Each row is a point on a landscape with many valleys, with its height.
A ball rolls from a point to the lowest of its 6 nearest points, and stops where none of them is lower. Distance is the straight distance between rows; heights are no part of it.
J_528: [ 15.3 -20.4 -24.0  18.2 -17.7 -21.5  16.5 -11.1]  h=5.42
J_130: [ 12.6   3.1  -4.8  -3.6  25.1 -13.4 -11.0   8.5]  h=2.45
J_775: [ -0.2 -33.3  -8.1  18.3 -20.6  -8.6  30.9 -23.1]  h=4.14
J_326: [ 19.3 -41.1   2.0  25.6   6.8 -10.6  15.3 -22.5]  h=3.30
J_145: [ -8.0  36.2 -20.0 -14.2 -42.3  23.4  -4.9   9.2]  h=3.49
J_878: [-11.0  -9.8  40.1  -9.4  55.2   7.3  -7.6 -14.3]  h=4.69
J_447: [ 11.2  23.9   7.3 -18.0  43.9  -3.8 -33.8  22.8]  h=1.86
J_409: [-44.4   6.0  10.8  -8.7 -27.7  13.1  24.2  -7.6]  h=2.48
J_901: [-23.3  22.5  -8.7   3.5 -53.3  24.7   9.4   8.5]  h=2.91
J_863: [  8.8 -11.2 -27.3  18.1 -39.7 -13.1  23.8  -8.0]  h=4.46
J_682: [-40.4  26.0   6.1  -3.0 -41.9  26.4   6.1   7.3]  h=2.71
J_140: [  8.3  21.8 -33.1  10.9 -63.7   5.9  -3.0  13.5]  h=3.85
J_375: [ -2.3 -10.2  15.7  -1.0  32.5  -4.5  -0.1  -9.2]  h=4.85
J_394: [  7.6   6.6 -24.4  -1.8 -19.6  -4.2   1.3   5.2]  h=5.43
J_444: [-16.1  -8.8  18.8 -12.6  43.5   3.3   4.0 -15.1]  h=7.14
J_37: [-13.0  43.8  -0.5 -46.4  23.5  18.9 -23.0  15.3]  h=7.18
J_807: [ 25.0  -3.8 -36.4   7.6 -27.4 -18.1   8.9   1.4]  h=7.31
J_999: [ -3.0 -25.5  10.4   8.6  16.1  -1.1  18.2 -18.7]  h=1.94
J_408: [ 36.8 -26.0 -31.5  30.4 -21.4 -28.6   5.9  -5.1]  h=7.42
J_882: [  6.1  19.1 -20.2 -12.8   7.8   2.3 -10.6  11.9]  h=4.12
J_248: [  6.7  15.2  -4.8 -14.4  29.8  -4.4 -17.2  13.0]  h=3.61
J_784: [ 21.8 -36.2  23.1  25.3  27.4  -6.5  -5.6 -14.9]  h=3.20
J_548: [ 16.0   0.8 -43.8  14.4 -57.3 -11.7   6.2   4.5]  h=4.96
J_658: [-12.7 -23.9  23.1   1.2  34.7   0.7  12.0 -21.0]  h=4.22
J_314: [ 28.8  -1.8 -10.7   8.8  21.2 -21.7 -15.5  12.2]  h=2.07
J_155: [  6.2  -8.7 -18.6   2.9  -4.5 -10.6  13.1  -3.4]  h=5.18
J_579: [ 42.1 -17.8   2.7  26.0  14.6 -25.1 -23.8  12.0]  h=3.38
J_591: [  9.2  36.6 -32.0 -13.9 -40.5  20.7 -11.8  14.7]  h=3.90
J_75: [ 35.6 -23.1  19.9  20.4  21.9 -15.3 -17.7   3.3]  h=3.46
J_2: [ 25.3 -22.6  47.4   5.5  41.5  -6.9 -26.9   7.6]  h=3.45
J_473: [-17.5   0.4 -14.7  11.9 -54.8   2.1  24.3  -2.2]  h=3.51
J_193: [  8.6 -27.1  35.9   6.5  49.0   2.4  -9.6 -10.1]  h=1.82
J_112: [ 38.9 -16.5 -22.0  28.8  -2.0 -28.2  -5.9   6.1]  h=5.64
J_266: [-19.0   8.2  -7.6  -6.5 -32.3   8.5   7.8   1.9]  h=2.97
J_379: [ 11.1 -18.0  -1.2   9.6  14.9 -12.7   6.0  -6.5]  h=3.36
J_514: [ 32.6   4.8  10.8   4.2  30.3 -22.6 -39.4  25.5]  h=2.68
J_406: [  6.1 -40.4  33.3  13.0  38.9   9.5  -3.1 -19.5]  h=3.40
J_905: [ -7.2  34.0  -9.5 -34.8  13.1  15.5 -11.2  13.8]  h=5.88
J_555: [-35.4   9.9  13.0 -27.9   9.7  12.7  13.9  -8.0]  h=1.88
J_352: [-43.4   7.2   6.4  16.9 -57.3  17.0  24.4  -1.6]  h=2.53
J_749: [-25.7  -2.7   6.0  -9.5  -7.3   4.1  21.1 -13.9]  h=0.53
J_823: [-46.8  17.3  15.7 -12.0 -26.2  24.6   9.8   4.8]  h=2.69
J_625: [-21.4  13.6   3.9 -24.0  -3.6  13.3  10.9  -3.8]  h=5.84
J_396: [ 0.1  4.1 -7.9 -8.9  4.8 -5.9  7.4 -3.2]  h=5.57
J_12: [-38.1  18.1  17.1 -33.6  26.6  14.0   4.2  -1.9]  h=8.71
J_531: [ 19.6   4.3  28.9  -4.1  47.1 -11.7 -34.7  19.5]  h=2.56
J_435: [  5.0  41.7 -22.8 -26.3 -16.7  21.5 -10.7  11.5]  h=4.23
J_800: [-23.2   4.8   9.1 -18.9  13.9   7.9  14.3 -13.9]  h=6.15
J_634: [  3.2   0.9  21.6  -8.9  50.4  -2.0 -16.2   2.2]  h=4.49
J_57: [ 35.5  -0.2   0.2  11.0  23.9 -22.8 -26.5  18.3]  h=2.70
J_765: [ -3.9 -18.2 -12.2  10.5 -34.1  -7.6  29.1 -14.4]  h=4.03
J_512: [-15.3  17.3  10.5 -29.6  37.4   8.8   0.6  -0.7]  h=9.10
J_439: [-28.8 -19.6  -0.1   9.9 -34.5  -2.0  30.0 -23.8]  h=4.82
J_182: [ 43.5 -13.6  39.7  11.7  28.2 -18.5 -38.3  19.9]  h=4.41
J_897: [  5.5  42.8 -12.1 -34.2  36.1  10.4 -31.7  25.9]  h=3.52
J_756: [-38.3  21.6  -7.4  23.7 -59.7  29.5   2.1   5.7]  h=3.55
J_185: [  2.7 -49.3   5.8  22.7  -1.3  -1.9  33.6 -33.9]  h=3.31
J_299: [-16.5  17.2 -18.8  12.8 -62.0  17.3   4.5   5.6]  h=3.17

Where does a ball stop that starts at each point below?
J_807: J_749
J_591: J_749
J_182: J_447
J_682: J_749
J_548: J_749
J_905: J_447
J_882: J_314
J_444: J_193

Call two points neighbours if one is among the 6 nearest of the other. Go from one point of each pair to the other, from neighbour to neighbour, staying as low as possible. Name the highest point that can't be avoided.
J_314, J_999: J_379
J_999, J_193: J_784
J_447, J_314: J_130
